Each row is a point on a landscape with many valleys, with its height.
A ball rolls from a point to the lowest of its 5 nearest points, and stops where none of them is lower. Distance is the straight distance between rows; heights are no part of it.
buf (h 630): [6 13 -3 4 -11 -17 27 1 13 -19 -12 17 1 -3 6 14]
denu (h 313): [7 -8 -8 27 11 -24 25 14 -21 3 -44 -5 13 1 -23 8]
dite (h 312): [14 -6 -9 31 10 -21 24 9 -27 -3 -44 -18 19 -9 -24 4]
Boni (h 585): [1 23 1 -46 21 2 19 17 28 -2 -16 21 -39 14 19 0]
doki (h 500): [-12 -27 12 23 -5 33 -54 -13 -21 3 18 -5 0 -3 -15 -27]
liba (h 487): [-15 -1 -1 -7 -6 21 -16 -13 4 14 53 -1 1 -9 11 -10]
Povas (h 469): [-22 -11 5 0 -8 21 -28 -12 3 12 50 6 7 -5 3 -11]
tekaz (h 352): [9 -13 10 36 -36 -11 -10 -29 -21 -38 -17 -20 33 -40 -19 10]
mez (h 349): [5 5 -13 17 -4 -35 29 18 -6 11 -29 5 8 24 -15 21]
nev (h 247): [-6 -14 19 32 -43 9 -25 -35 -18 -38 -4 -25 34 -31 -19 6]
Zop (h 418): [-20 12 -8 8 7 -41 22 25 2 32 -22 -21 25 45 -24 34]
nunos (h 556): [13 27 -9 -42 11 -1 21 18 21 -1 -28 12 -31 14 7 7]
bemuf (h 309): [-2 25 -1 -29 5 13 21 -10 17 -9 4 -3 -18 -9 22 -2]
Bebi (h 494): [-30 23 -8 -5 9 -45 18 26 11 31 -14 -38 27 42 -18 36]
Dat (h 249): [16 -7 -3 33 -12 -19 8 -13 -25 -29 -30 -24 26 -37 -16 5]
bazi (h 615): [-9 19 7 -42 29 15 16 -1 26 6 5 11 -33 1 26 -13]
lut (h 366): [3 15 -20 6 -7 -33 29 21 -2 19 -24 -3 9 35 -14 28]
gaf (h 758): [-5 11 5 -6 -9 -5 22 -8 15 -20 6 17 3 -10 13 4]
ladi (h 367): [0 -11 18 7 1 -9 9 -10 2 -23 -21 17 11 -24 -3 1]
vek (h 593): [-9 8 6 -39 28 20 1 -8 13 20 31 -3 -25 -6 22 -20]
pava (h 35): [-6 -5 16 6 -1 -6 9 -13 13 -26 -5 20 12 -18 8 1]
fifi (h 606): [-15 15 8 -43 35 8 12 2 29 10 15 25 -40 15 35 -11]
petes (h 134): [11 -11 10 15 -4 -8 2 -16 -14 -30 -29 -10 17 -39 -12 -1]
godol (h 480): [18 -39 2 39 0 29 -66 8 -22 9 24 1 -9 7 4 -27]
sosum (h 427): [2 -9 -7 -13 -2 25 -26 0 -5 26 60 -6 -7 1 9 -15]
parav (h 282): [-6 -15 22 9 -7 8 -12 -24 -6 -28 -17 -8 19 -35 -12 -10]
kep (h 158): [30 -32 -14 28 -13 20 -55 19 -12 7 49 9 -7 13 26 -10]
vupi (h 628): [-19 -4 17 -1 -7 3 0 -19 14 -15 14 18 9 -18 7 -3]
nup (h 523): [-6 29 -21 -24 0 -36 20 24 1 36 -21 -31 10 41 -19 33]
Voga (h 316): [14 -7 -3 25 9 -28 26 10 -12 -7 -39 6 10 -2 -15 5]
til (h 261): [17 -8 -6 25 6 -17 18 2 -21 -17 -38 -12 16 -22 -15 0]
pelov (h 407): [10 5 -6 14 -5 -24 32 7 1 -11 -25 21 6 6 -7 12]
bagum (h 578): [-12 11 0 -23 4 20 -3 -20 9 11 41 -9 -9 -11 17 -16]
mipi (h 318): [35 -45 -2 41 -4 21 -63 17 -15 1 33 14 -8 13 31 -13]
zafaf (h 331): [-2 -4 -8 23 10 -30 26 22 -14 17 -37 -3 16 25 -22 17]
lof (h 511): [-25 -17 21 7 -2 19 -31 -17 2 2 25 13 11 -8 -2 -14]
Mil (h 428): [-21 -21 24 9 -2 26 -34 -21 -4 -7 8 0 12 -16 -14 -19]
fivu (h 755): [-14 12 4 -16 -5 10 8 -19 15 -4 28 0 -4 -12 19 -6]
Dume (h 497): [-22 -28 15 16 -5 27 -45 -13 -9 9 27 11 4 -2 -8 -18]
kenor (h 385): [10 -37 -2 31 -5 20 -58 10 -16 15 38 12 -5 11 9 -18]
dak (h 616): [8 28 -3 -33 8 7 27 1 17 -10 -12 3 -28 -1 18 -1]
pazo (h 599): [2 22 -1 -38 19 8 24 6 25 -8 -17 12 -35 5 18 -5]
bure (h 438): [-18 -17 16 13 -11 35 -41 -26 -14 -13 2 -18 11 -22 -19 -15]
ful (h 595): [17 31 -15 -27 0 1 30 11 17 -9 -20 2 -24 6 5 9]
rivi (h 524): [15 22 -15 -3 -13 -21 33 12 4 -5 -16 8 -4 16 0 18]
Zugur (h 519): [-3 1 0 -33 18 24 -8 -11 7 23 47 -11 -16 -7 15 -20]
kon (h 435): [15 29 -25 -25 -6 -26 25 23 -2 22 -27 -12 -4 34 -13 25]
Liv (h 391): [1 -18 -10 5 -12 23 -40 3 -8 20 61 7 -1 7 7 -11]
ren (h 502): [19 28 -18 -38 3 -12 27 24 9 11 -32 -2 -22 22 -10 18]

Where does a ball stop that starts at each point below?
liba | kep
Boni | petes
vek | kep
bagum | kep
Povas | kep
dite | petes
bure | pava
mez | petes
doki | pava

Call two points neighbours if one is among the 5 nearest of the other. Go from one point of each pair to the other, from neighbour to neighbour, staying as low as possible. Name the highest point that can't be avoided.
pava / bemuf | pazo
pava / kep | Dume
pava / petes | parav
